Points, in no order, along strands that fork, close into loops and pass close to each other.
Two points are linked if the straight distance between their rows is under 60.1. Some points are linked to none.
<1004>: [-16  -8   2  21  20  19  -1  -1  17  -5   5  15  15  -4   3   6  -6  -9
   7  -8  12   6  -3 -16   2  10 -26  -9  23  -5]
<822>: [ 17  -5  28 -22 -21 -16 -12 -12 -16   8  -3 -18 -11  11  -4   8  20  11
 -16  -5 -23  -3 -12  -4   9 -16  17  31 -33  18]
<390>: [  2  -6  41  23  32 -12   3  26  30 -17 -12  -4   7 -17   7   0 -14 -12
  -5  -1   5 -11  12   4  -9  10  -1 -16  29  -6]
<536>: [  6  -3 -37   9  -1  18   2  -4 -33   0  20  18  17  21  18  17   4  37
  13   0   4  25  23  12  10   0 -20  16 -10  -5]
<1375>: [-11  -1 -25 -10  -4   9  34   2  -9 -27  22  24  -5  17   8  23  18   8
   5 -32 -45 -14  -6  -1 -17  -4  -2 -12   2  -2]
<467>: [-22   3   3 -17  17   6   3   4 -18  15   8   1  15   8  -1   4   0  14
  -1   5 -20  20  16  -1   4  -2 -29   1  10  13]
<1035>: [ -2 -17 -31  -1  -8  19  37  -2  -8 -25  32  32  18  12  12  24  20  24
  -1 -25 -38   0  -7   4 -14  -4  -2   6  -1  -2]
<144>: [ -8   5 -24  22  -3  33 -12  -2  -5 -20  -5  32   5   0  21  15  -3 -13
  12  -9  23 -15 -16  -4  -5   7 -12 -11  14 -17]
<532>: [  0 -25 -13   9 -20 -22  25   0  16 -12  -1 -15  -4 -22  -5 -17   7   4
   0 -26 -30 -20   2  -2 -27  11  28   1  -1   7]
<139>: [ -2   4  12  35  16  -3  -9  14  10 -42  -2  19   0  -2  19  12 -32 -36
   8  16  16 -26 -21 -22 -25   4  -6 -11  19 -30]
<821>: [ -3   2   9  -7 -13 -26   4  -7   3  11  -3 -15 -24  -7 -18 -19  -7   3
 -13   3   1  -4   4   8 -11  -4  24  -1 -22  11]
<624>: [  6  -5 -46  16   6  -6   5 -10  13 -13  11  -9 -24  -4   0 -12  -6 -10
  21  -8  10   3   2 -21  -1   3  11 -20  -6 -10]
<795>: [-11  -2  26  15  37  -6  19  18  32  -9  -5  -2  14 -26  -5 -12 -14  -4
  -3   4   9  -2  18   5  -8  10  -9 -25  31   6]
<1263>: [ -8 -16  39 -14   6 -16   7   3  11  12   6 -22   7  -1 -14  -7  -4   7
 -17  -4 -29  11   0 -15 -15  -6   4  19  -1  21]
<597>: [  6   4   8  -9  16  -4  -9   6  11  17  -2  -2  -6  19  -2  -4   3   0
  -5  -4  14   8  16  -1  23   6 -26 -31  16  -8]
<581>: [ -3  -5 -10   5 -12   8  14  11  17 -21  -4  10  11  -9   8   4  -2 -11
   3 -18  -6 -27 -10   0 -15  18   4 -14  24  -9]
<726>: [ -3  -2  31   3  10  -8  -6  13 -13 -12  -2   5 -16 -11  11  13  -3  12
   5   6   2   9  15   1 -13  -7  -5  25 -12   8]
<516>: [-27  15  20   0  33   0 -13  21   6 -14  -1   7 -24  19  -6   2 -24  -4
   1   0  16   1  -6  -1  -8  -9  -6 -30   8   4]
<102>: [-13  -3 -34 -11 -15  10  24   7 -18   2  15  11  22   9   6   3   6  30
   2  -5 -30   9  12  22 -12  -6   2  15  -1   4]
<1549>: [  0 -10 -13  -6  16 -10  18   7  18   8   8  -9   5   2  -3 -14   4   0
   1 -23 -20   5  17 -16   2  11 -16 -22  22   1]
<1535>: [ -9  14   1 -19 -12  15  -7  23 -13 -11  -2  14  -1  15   9  13   7  -5
   4 -22 -21 -11  -4  19  -9   8   3  -7  12   3]
<657>: [-10   8  51 -11  18  -8 -22   9  -2  -4 -12   7   7  13   0  11   5  -5
 -15   3  10   0   6  11  17  -7 -26 -22  11 -12]
<322>: [ 11  12  -5  -5 -27   2 -24  18  -1   1 -21   2   7  18  -6  -9 -15 -36
 -11  -4   7 -21 -38  10 -26   1  12   4   6  -9]
<1143>: [  3   0 -37  -5 -14  -2  11  -4   8   4  28 -12 -33  31  -7 -10   5 -20
 -14 -15 -20 -16 -40 -29  -6   8 -12 -13  -4   9]
<432>: [-18   2 -27 -17 -15 -14  20   5 -13   0   4  -8  -9   0 -16 -17  -1  15
   3  -9 -41  -7   8  14 -23  -4  25  -7  -7  14]
<1129>: [ 28   6 -63   6 -18  27 -11  -2  19  12  -8  -4   7  11  -4 -19  12 -21
   6  -7   9   6  -1   2  21  22  -1 -12  14  -7]
<469>: [-30  19 -34  -7  16   1  -1   4  -6   3  12   2 -14   8 -16 -13 -17   0
   5  17   7  22   6  -4  -6   0  -3  -7  -5   4]
<1173>: [-14  -8  27  15  23 -17   9  15  30 -10   8 -11   1 -12  -7  -7 -19  -5
  -6  -2  -6   3 -10 -21 -21   6   0   4   7  13]
<53>: [ 13  -7 -30   5 -17  10   5  -5  30  22  12 -15  10  22 -12 -13   4 -30
 -10 -20  -6  -3 -34 -29   4  18 -20  -2  17   8]
<849>: [  6  -1 -15 -13   3  18   4  -3 -17  12  15   5   0  23   2  16   8  17
   3 -22 -27   9  -7  -6  -1  -2 -12  13  -6  12]
<1149>: [  3   4 -48   7  -2  30   2  -2 -22 -13   3  32  15  10  14  17  13  18
  15 -10  -8  12  15  24   1   4 -17   5  -2 -12]
<955>: [ 20  11  -8 -27 -22  14 -25  -6  -1  30 -10  -8 -16  43 -11  -7  -3 -19
 -11 -11   6  -9 -35  -1   4  -4   5  -8   2  -2]
<424>: [-16  -1   0   6  -8  -7  11  26  17 -30   0   4   1 -17   6   1 -15 -21
  -1  -5  -9 -31 -16  -1 -24  10  17 -14  16 -13]
<625>: [  0  30  13 -31 -17   3 -25   5 -16  -2 -20  18  -8  26   0  12  11  -3
   1  13  27 -16  -3  27  26 -16   6 -15 -10 -14]
<1005>: [ 11   2   6   7   9   7  -7   2  15   9  -8  -3  -7   3   5 -11  -8 -13
   2  -9  27  -8   6   3   4   7 -11 -29  17 -10]
<908>: [-19   6  27 -15  22  10 -24   2  -9  11  -3   7  -5  25  -1  11   2  -4
 -10  -9   9   9   5   3  15  -4 -37 -22  17  -3]
<1110>: [  2  22  12 -26 -12  10 -25   8 -26  -6 -10  11 -22  26   9  14  -3 -13
  -1   0  12  -9 -10  23   4  -3   8  -8  -5  -6]
<935>: [ 19  13 -45  -4 -18   8  -6   1  10  18  -2 -10 -11  19 -10 -21   6 -16
  -1 -12   3   2 -13   9   8  10   2 -15   5  -2]
<1313>: [ -7   7  -7 -18  21 -27  20  15  26  -1  11 -16 -26  11 -19 -25 -10   8
 -12  -8 -19  -8   8  -1 -13  -2  17 -45   7  -2]
<95>: [ 11 -24  13  36   5 -11   0 -22  11   0  -1 -20 -11 -36  -5 -17 -14  -7
  10  20  18   6   8  -7  -7  -5  35  14 -21   7]
<167>: [  1   2  44 -31  14   2 -14  -8 -16  15   1 -11   9  18  -4  12  16   7
 -13  -7 -16  10   5 -14  20 -15 -19   3  -3  13]
<918>: [ -2  17  47 -12  17 -16  -6  13  20   3 -14  -2  -5   5  -2  -5   1   0
 -17  10  17 -13   6  10  17 -10  -4 -20   3  -3]
<255>: [  4   8  17  -9  26 -21  16  20  26   9  -3 -14 -17   5  -8 -17  -5   6
 -18   4  -2 -11  17  13   6  -4   4 -48  21  -8]
<850>: [ -6   1 -23  -8   8   4  13   9  21  15   9  -3  16  18  -1  -7  11 -16
  -2 -20 -17   6   1 -18   7  19 -26 -21  29   0]
<176>: [  5  18 -29 -19 -11 -10   3  -5 -11  14  -5   0  17  -3  -4 -14  17  19
  13  32  15  19  22  12  30 -12  -3   2 -11  -5]
<558>: [ 26   4   1 -15 -27  11 -17 -11   6  31   4 -12  -5  28  -9  -4  15 -13
 -17 -14  -4   9 -24   0  13  -5   2   8  -3  16]
<973>: [-10  22 -21 -11  12   1  -6  -7 -12  11   1   3  -6   0  -8 -15   0   5
  -1  25  23  22  23  10  15  -5  -3  -7  -6  -2]
<964>: [ 28 -11   7 -14 -27   1 -10  -7 -25   5   3  -6  -1  16   4  15  21  15
  -9 -12 -37   2  -5  14  -1 -14  15  41 -31  12]
<1096>: [ 25   0 -38  18 -17  25  -3 -17  12   3  -7   3   4 -11   0  -3   8 -11
  18  -8  13  -3 -11   2  10  22   4   5  12  -7]
<406>: [  6  13  22 -20 -11  18 -33  12 -25   3  -5 -14   0  26  -7  20  -7 -18
 -25 -14 -30  -1 -35 -15  -7 -10  11  24 -11   8]
<233>: [  1  10  -3 -30 -13 -13   5  -1 -21  16 -12   1  27  11  -2  -1  27  35
  19  20  -4   8  17   8  37 -15 -12   4  -9   2]
<350>: [-32  14 -23  -2  -5  10  12  12  -4 -28  14  23 -12  -9   6   3  -1  -8
   2  -7  -8 -15 -12  10 -20   4  11  -2  -2  -1]
<198>: [ -8  -2 -19   7 -14  -3  -4  -3 -21 -11   7   4 -31   1   1   1  -5  11
   5 -18 -22 -10 -16   6 -27  -6  25  18 -34  13]
<383>: [ 12  -4   1  12   5  -9   8 -26   3 -11  -6  -5 -12 -28   1 -14  -9 -14
  21  22  30   0  16  21  27 -11  33 -23 -19 -26]
<633>: [ 18  -7   0  -2 -11   7   4 -14 -11  18   2   3  15 -12   7  -1  18  14
   6  10  14  11  11   5  21   0 -14  26  -8   3]
<323>: [  8   4 -37  -2 -13  10   4 -14  -2   6  26  -4 -28  30  -6   5   2  -9
  -4 -22 -20  -3 -38 -25   0  -1 -11   4 -17   8]
<816>: [ 10   7  43 -15  -8 -14 -21   1  11  21  -8 -15   9  -3 -10   1   4 -19
 -27   5  -2   6 -14 -10   8  -1   2  15  -6  11]
<1130>: [  7  -4  13  13   1  11  -5 -14  13   3 -20  10  35 -35  11   1  10  -5
   7  25  17  -4  16  14  23  18  -3   4  16  -6]
<969>: [-11  10   5 -37   5  12   0  18 -21 -11  -6   6  -9  22   3   7   6   6
   0 -18 -23 -15  10  17  -2   1   3 -34  12  -3]
<956>: [ -6   2  -4  -2 -20  -8 -14   9 -22  -7   3  -1 -20  13   1  12  -8  -1
 -11 -19 -34  -5 -21   5 -19  -6  24  34 -31  11]
<903>: [  3   3   9   5  34 -12  21  12  32  -1  -3 -11   3 -17 -10 -22  -8  -2
  -3   7   8  -6  27  14   2   4   3 -43  19  -5]
<703>: [-10  -5  32 -26  17  -3   3  -5 -18  10   3  -8  15  17  -5   8  13  22
  -6   6 -22  16  21  -8  18 -12 -30  -8   7  13]
<485>: [-13  -4  -4   9   4  16  -8   8 -19 -27  -5  27   4  -5  25  26  12   7
  14 -18  -5   0  14  16 -12   5  -6   8   8 -11]
<1015>: [ -2  -4  11  10  -1   9 -22  10 -15 -16 -13  16   1  -1  27  28  10  -6
  10 -17   9  -4  15  10   3   7 -17   5  14 -16]
<238>: [ 13  -1  32  18   9 -17   0 -17  13   0 -11  -3   1 -16  -3  -8   2   6
  11  30  51  15  12 -10  29 -23   4   8 -21  -1]
<959>: [ -6   3  36 -30   3  13 -22   3 -19  11   3 -10   8  21  -5  24   9  -6
 -17  -9 -28  12 -14 -14   2  -5  -5  19  -4  16]
<1357>: [ 29   9  18 -39 -16  -4 -22  -1  -3  19 -19   5  -6  49   3  -1   9  -9
 -12   0  18 -37 -21  15   7 -15   6 -21  12 -15]
<634>: [ 16   8  28  13  -3 -25   2  33   9 -19 -25  -3   3 -35   8  15 -17 -17
  -1   8  -2 -26  17  16  -6   6   7  -6  12 -27]
<192>: [-28  25 -44  -1  15  10   4   4  -6 -10  24  15 -19   9  -7  -1  -9  -1
  10   6   1   5  -4 -12  -7   4 -11 -10  -6  -3]
<966>: [-14  -6 -15  -2 -15 -25  19   8   1 -10  -5  -7 -14 -21  -9 -20  -1   7
   0 -12 -28 -17  18  23 -31  -1  40 -12 -12  11]
<402>: [-34 -11   6  15   5 -10  18   6  -1  -1  17  -6   1 -15  -8  -9 -17  13
  -8   7 -15  11  -9 -19 -33  -8   0  29 -10  20]
<1128>: [  6   0  26  10  -8 -17 -18  -2 -13   1  -6  -3  -6 -17   3  13  -5  -2
  -6  27  15  15  -3 -10   0 -11   7  50 -40   8]
<515>: [-32  -8  13   3  13  -6   4  -2  -2   1  21  -3  -6   8 -10   7 -13  10
  -5  -3 -23   9 -24 -31 -26  -8  -2  32 -19  24]
<886>: [ 10 -21  26  14   4  -3 -14  -4  -3 -20 -16   5  -1 -11  22  20  14   6
  10 -23  13  -5  28  11  10   5 -21  -6  13 -15]
<663>: [ 24  -6 -21  10  -9  10   2 -20   9  11  -5  -8  -7 -13   0  -6   0  -8
   7  -4  19   4  -5  -4   6   8  10   6  -2   1]
<1477>: [  2  20  45   1  14 -31   7  20  27  -3 -11  -6  -3 -11  -4 -14  -1  -1
 -18  21  19 -15   3  17   6 -14  17 -24   0 -10]
<1508>: [-28   9 -12  -8  -3  10  15  15 -15 -36  18  31 -12   8  17  27   7   4
   6 -21 -33 -17  -7   5 -25   2   1  -2  -6  -7]
<1317>: [ 10 -26 -11  11  -2   6   9  -3   7 -13  -6   9   6 -16  19   9  10   4
  21 -33  -4 -11   7   0  -3  17  -3  -8  22  -7]
<306>: [ 17 -10 -40   5   3  -2   5 -12 -24   5  14 -13  -2  -4  22  -9  10  25
  17  15  11  27  26  -2  16   0  -9   5  -6  -4]
<1029>: [ -4  -4 -30  13  -4  11  17 -14  12   5  17   6   7  -2  -6  -1   2  -7
  -2  -8 -10   0 -22 -23  -5  10 -10  15  -1   4]
<1562>: [  9  -8  10  21  -5  22  -8 -13   1  -4 -21  21  36 -35  15  22  13  -1
   6  23  17   0  10  14  12  19  -7  32   6  -4]
<11>: [ -1 -10  16  37  23   6 -12   9  22 -35  -8  13   4  -3  17  11 -22 -25
  10   6  24 -19 -21 -24 -17   5 -22 -22  24 -16]
<1426>: [ 10  -3   0  19  15  13  -8 -13  -3 -16  -3   4 -18 -19  10   0 -13 -16
  25   9  36  -2  19  15  10  -9  16 -27   1 -23]
<1510>: [  9  -4  17  23   0  17 -24  -5 -16 -12 -24  23  29 -25  25  33  18   1
   3   9  14   7  16  12  20  15 -21  32  11 -17]
<1182>: [ 14 -13   0  21   1   1  -8 -19  12   4   1 -16 -20 -18   1 -10 -15 -12
  11  -3  27   2  -5 -11  -2   6  16   7 -11   3]
<273>: [-32  -6 -19  22  -4  -1  21  -3  -8  10  22 -16   8 -13  -8 -14 -22  23
  -1  22  -5  20  -5 -15 -17  -5   2  23  -8  16]
<537>: [ 16 -30 -11  23 -27  -7   8 -23 -16  17   2 -15   5 -23   5  -8   6  24
   3   6   4   2   3   3  -3  -6  11  39 -21  15]
<125>: [-25  -3  27   3  16  -7  10   9  19  -8  17  -7 -10   7  -8  -2 -15  -8
 -10  -9 -16   3 -27 -34 -16  -1 -10   3  -3  22]
<1322>: [-15   8 -17   8 -15  -5  -1  -3  -6   3   2  -4 -18  -9 -11 -11 -13  -4
  -6 -11  -6  -5 -10   2 -19   1  26   2 -20   9]
<953>: [ -3  10  12  17   5 -10   0  31   8 -38  -5  11 -10  -6  14  14 -29 -26
   7   0   2 -30 -19 -13 -32  -1   3 -10  12 -30]
<1548>: [  1   7  22 -35  -5  -1  -8   6 -11  -2 -13   1  -2  24   0   8  16   4
  -4  -9  -8 -17   6  14  23  -3  -7 -30   9  -2]
<1233>: [ -8  -6  29  35  27  -8   5  16  26 -29  -7   0  13 -24   2  12 -23 -10
   2   8   4   3  -4 -18 -16  14   3   4  15  -2]
<470>: [ -1   5  32  13  30 -17   5   5  17 -17  -7  -5  -8 -25  -8 -11 -12  -4
  -7  21  23  -1  14  12  -1 -11  15 -13  -8   0]
<680>: [ 13 -17  -8   9  -7   8   4 -10 -16  12  11  -1   9  -8  14   8   5  21
   7  -3   3   8   4   0  -1  -2  -5  39 -11  10]
<1307>: [ 34  -9   8  -1  -8   7  -4 -17   3  27  -5  -1  19  -6   4   3  26   4
   2  -5  13   9   7   0  29   7 -24  23   7   5]
<1319>: [ 27 -22   1  10  -8   6   4  -9   5 -14 -14   4   4 -22  21  12  18   0
  17 -19   4 -16  23  20   9  17   1 -16  18 -13]
<475>: [  6   6   4  15 -24  -6 -22  -7 -13   8 -11   1   1 -18  -7   1   4 -12
 -16  16   7   2  -7  12   2  -1  14  42 -28   7]
<740>: [ 20  15  18 -26 -12   1 -38  17 -15  10 -15   6   6  33   2   6 -16 -32
  -7   0   6 -15 -40  -1 -21  -2   1  12   3 -14]
<21>: [ -6 -19  32  16   0 -17  12  -1   5   7   3 -19  13 -25  -5 -15  -3  12
  -4  26  11  16  10 -10   1  -2  -1  18  -3  19]
<1435>: [ -5  -2 -11  16 -13  19  -1   4  -3  -5  -4  22  25 -12   8  19  -1  -2
 -12  -2 -10  10 -13   5 -11   2   7  44  -9  -1]
<1557>: [-13 -15  15 -18   5 -12  18   2   5  14  18 -12  10   1 -10  -7   4   6
  -5 -19 -39   3   1 -14 -18  -3   0   7  11  18]
<267>: [  6  -4 -14 -17  -8  -9  10   1   6  -4  15 -10 -38  31 -10  -7  -8 -12
  -1 -25 -16 -27 -34 -23 -16  -3   2 -29  -6  -4]
<1028>: [  4 -13 -31  23   5  10   8 -27  -1   0  -3   0  10 -37   4 -10  -9  -6
  32  35   7   5  21  15  10   7  28 -12   4 -16]
<522>: [ 10 -23  -8  28 -15 -15  10 -26   0  13  -3 -25  -2 -31  -4 -20  -8  13
   3  21   8   4   9  -7  -5  -1  23  18 -13  15]
<1491>: [-16  -9   3  13  16  14   9  -1   8   2   0  12  26 -20   4   5   3   5
   4   2   0  10  10  -8  -5  15 -11   8  24   2]
<1396>: [  9   5 -27 -24  -9  18  -4  -7 -13   9  15  -3 -18  42  -5   7   7   1
   1 -31 -27   3 -31  -9   7  -2   0  -2  -7   9]
<748>: [ 18   4  40  12   8  -3 -20  -8   6   0 -12   3 -12 -10  10   9   1  -3
   0  12  41  15   1 -15  23  -7 -15  14 -16  -1]
<676>: [ 15  13  22 -34  -8   9 -32   0  -8  16 -15   4  -3  47  -3   3  -9 -23
 -22   4  17 -17 -29   4  -8 -10   2  -6  10 -13]
<568>: [ -7 -23  40  10  13 -17  18   5  20  10   7 -22  12  -9 -12 -13  -8  10
 -11   4  -9  16   4 -23 -16  -2  -1  22   3  26]
<30>: [ 15  -6 -26  11   3  -1   7 -30 -11   0  -5  -2   5 -29   3 -13   5  -4
  33  38  30  11  24  13  29  -7  14  -8 -15 -23]
<825>: [  2   1  17  -8  -1 -29   5 -10   3  21  -3 -13   1   2 -13 -10  12  30
   9  22  18  19  11 -13  24 -22 -10  12 -15   7]
<1104>: [ 17  -8 -22  14  15  -3   5 -19 -18  -7   5  -6  -4 -18   9  -9   8   8
  26  25  24  20  35   0  20  -5  -1 -13  -3 -16]
<1563>: [-19  -5 -31 -19  -5  -2  23  10 -24  -7  13  -4   1  10  -5   2   1  30
   5  -4 -40   1   8  14 -19  -4  14   0  -5   6]
<1321>: [ -9  -4 -23  14  11  11  13  -9  12  -8  -8   6  13 -37  -3 -15 -14 -10
  17  15   8  -9  24  21   1  20  24 -31  21 -12]
<162>: [-12   2 -16  17   9  25 -10  -3  -3 -23  -4  21  -6 -15  16  10  -9 -11
  24  -3  25  -5   9   8   1   5   3 -22  12 -18]
<570>: [ -4  17  22  11  26  -3  -8  -4   6  -1   0   4  -8  -7  -9  -2  -9  -9
   0  23  43   9  19   6  13  -7  -5 -22   0  -4]
<1042>: [ -1  -2  18   7   6 -23  13 -14   8   6  -4 -12  12 -19 -15 -16  -4  12
   7  39  32  15  15  -7  18 -14  -1   7 -13   9]
<1214>: [  0  14   1 -14 -14  14 -19  21 -24 -15  -6  13 -14  10  14  22   0  -6
   6  -9 -10  -6  -8  25 -10   1   9  17  -9  -2]
<204>: [ -5 -30   3  18   8   6  16   1   4 -16 -10  11  23 -26  21  20   8  15
   9 -12 -12  -2  25   0  -9  11 -11   7  24  -8]
<400>: [ -3   4 -38   3  12  14   6   1  32  21  10  -4  11  16  -4 -16   9 -17
  -1  -2  -6   6 -13 -30  12  21 -31 -11  20   3]
<1240>: [ 28  -1  10 -17 -18  -2 -16 -17   6  29  -9  -8  -4  10  -5  -2  21  -7
  -5  -6  12   2  -3  -2  26   2  -7   8  -3   5]
<562>: [ -2   1 -25   5  -6  28   9   4 -15 -25  -3  37  15   4  18  25  15  14
  13 -24 -10  -1   8  23  -3   5  -8   2  14  -7]
<437>: [-22  27 -47  -2  -5  15  13   9  -9 -13  14  19  -6   4 -10  -3  -2  -3
   9  -3  -9  -5  -7  13 -13   0   5 -11  -6  -1]
<338>: [  5  -5  49 -27  -2 -25  -6   4   8  11  -3 -24   9  -4 -13  -1   3  -5
 -25  -1 -23  -1  -4  -6   3  -5   8   8  -8  12]
<951>: [ -7  16 -40   8 -23   1   3 -13 -17  14   0  -4  11 -11 -19 -27  -1   7
 -10  25   0  11  12  22  -2   0  15  11 -13   9]
<1551>: [ -3 -22 -19  20  -5 -17  29 -11  17 -15  10  -4  -9 -23   0  -6   0   5
  -1 -17 -18 -17  -7 -21 -20  10  19   8  -4   2]
<606>: [ -6  10  33   1   6  -5 -20  -1  -6  11  -1  -3  -3  -5  -1   9  -9  -3
 -14  19  15  28 -13 -11  -1  -2 -11  43 -21  10]
<1292>: [ 10   8  46  -1   3 -13 -19  -4  14  14 -11  -4   4  -9  -1  -1   0 -11
 -11  16  30  11  -8  -9  18  -1 -10  17  -8   3]
<575>: [-23   0   6 -11  14  13   5   2 -11  11  24   3   7  15  -4   8  -6  14
  -1  -3 -15  21 -10 -15 -11  -9 -19  22 -10  14]
<768>: [  6  -4 -33   4   2   8   6   0 -25  15  14  -4  11  10  18   1   9  30
   8   8  -6  26  22   1  12  -1 -29  10   1   0]
<1155>: [  9 -20   9 -12  -1  -7  18   3  15   9   7 -11   8  -1   2  -4  11   5
   0 -32 -29   0  11  -8  -8  12  -2  -5  17  13]
<717>: [-23   1 -16  12   3   1  20   6  -6  11  12 -10  15 -23  -8 -19 -16  13
  -1  32   3  18  16   1  -6   0  -4  10   5  10]
<1158>: [  3  -1  -7   6   5  16   4  -9  19   2 -11   1  23 -35  -1 -14   0 -13
   2  18  19 -13  19  21  18  23  11 -21  24 -11]
<285>: [ -5 -15 -37   6 -18  17  36   7  -8 -18  25  21  28   4   7  15   7  32
  -2  -9 -33   7  -4  15 -16  -8   7  17 -10  -2]
<1401>: [-17   5 -15   5  -5  -4  12 -10  -6  10  -1  -6  20 -32 -20 -25  -9   0
  -7  38  18   8  17  16   0   1   9   4  -3   5]
<544>: [ 11  11  18   5  14   4 -17   2  16   6  -9   0 -11  13   3 -10 -13 -17
 -12  14  50  -6   1   9   7  -9  -1 -32  13 -16]
<1078>: [-11   6 -10 -18   0 -14   1   1   0   2   6 -19 -44  25 -17 -13 -16   6
  -9 -20 -16 -18 -20  -9 -12  -9  22 -30 -15   3]
<1395>: [ -4  11  -8 -20  17 -16   8   8  12   7   3 -24 -44  23 -27 -18 -19  10
 -12  -4 -11  -6   0  -4  -7  -4  25 -34  -7   5]
<12>: [  7 -11  13 -24   7 -18   5  -9 -17  16   3 -10  -2  22  -3   2  22  33
   4   5 -12  17  27 -13  29 -15 -27 -11  -1   2]
<1038>: [  8   9   5  -7 -26  10 -23  10 -20  -6   5  -5  -5  24  -4  25  -8 -19
 -15 -23 -40  -5 -42  -8 -22  -7  16  33 -19   5]
<1044>: [ 13  -4   7  11  22   6  -4  -7  29  27   0  -9   3  12 -10  -8  -5 -10
  -4  -6  19  22  -3 -36  14  13 -33  -6  18   9]
<1415>: [  9   5  12 -24   0 -24   6 -10 -11  20  -9 -11   7  22  -5   1  21  41
  13  14   9  13  18 -13  36 -19 -15  -2 -13  -1]
<512>: [ -4  26  24 -36 -11 -13 -10   7   0   6 -27   6   5  22  -4   4  13  10
  -2   5  12 -26   0  18  33 -18   9 -28  -1 -15]
<295>: [-21  -6   0  28  12  23 -12   1  11 -20  -5  24   8   4  13  14  -9 -18
   8  -7  27  -7 -11 -18  -3   8 -33 -15  25 -13]
<1306>: [  2   7  19 -18 -18 -22 -12  -7  -9   3  -8  -9 -26  -3  -9  -5   7   6
 -14   7  -6  -6  -2   8   0 -12  25  10 -32   8]
<67>: [ 16   1  -7   8 -23  -2 -16   7  11  -3 -12  -6   1 -11   1 -12 -10 -29
  -6  -6  14 -28 -28   3 -20  11  20   2   4 -12]
<28>: [  6  10 -20   8 -28   4  -9 -19 -12  17  -2   3   4  -5 -12 -10   6   3
 -16  14   2  11  -7  19  -3   0  14  31 -25  15]

A fork is a point with three links, a tip a point with one. Leave the first point through the second and follow the links. Name the first fork or tip that comes.
<53>, <400> => <1263>
<469>, <192> => <1551>
<432>, <1563> => <1415>
<1182>, <95> => <676>
<1104>, <306> => <1317>
<886>, <1015> => <30>
<1317>, <581> => <295>

A piece is all that can be reached along the links. How many separate loops has the piece of each point below (a circle has one, a figure eight two, a Y none), and how many tips (points with one link)?
<680> => loops 0, tips 3
<532> => loops 4, tips 3
<1548> => loops 1, tips 0
<1317> => loops 2, tips 1
<657> => loops 1, tips 0

How many points has the smallest loop of links through each point below? Write 0 if it is on no loop.
<390> => 17
<816> => 9
<1173> => 12
<581> => 10
<1110> => 7
<1104> => 20
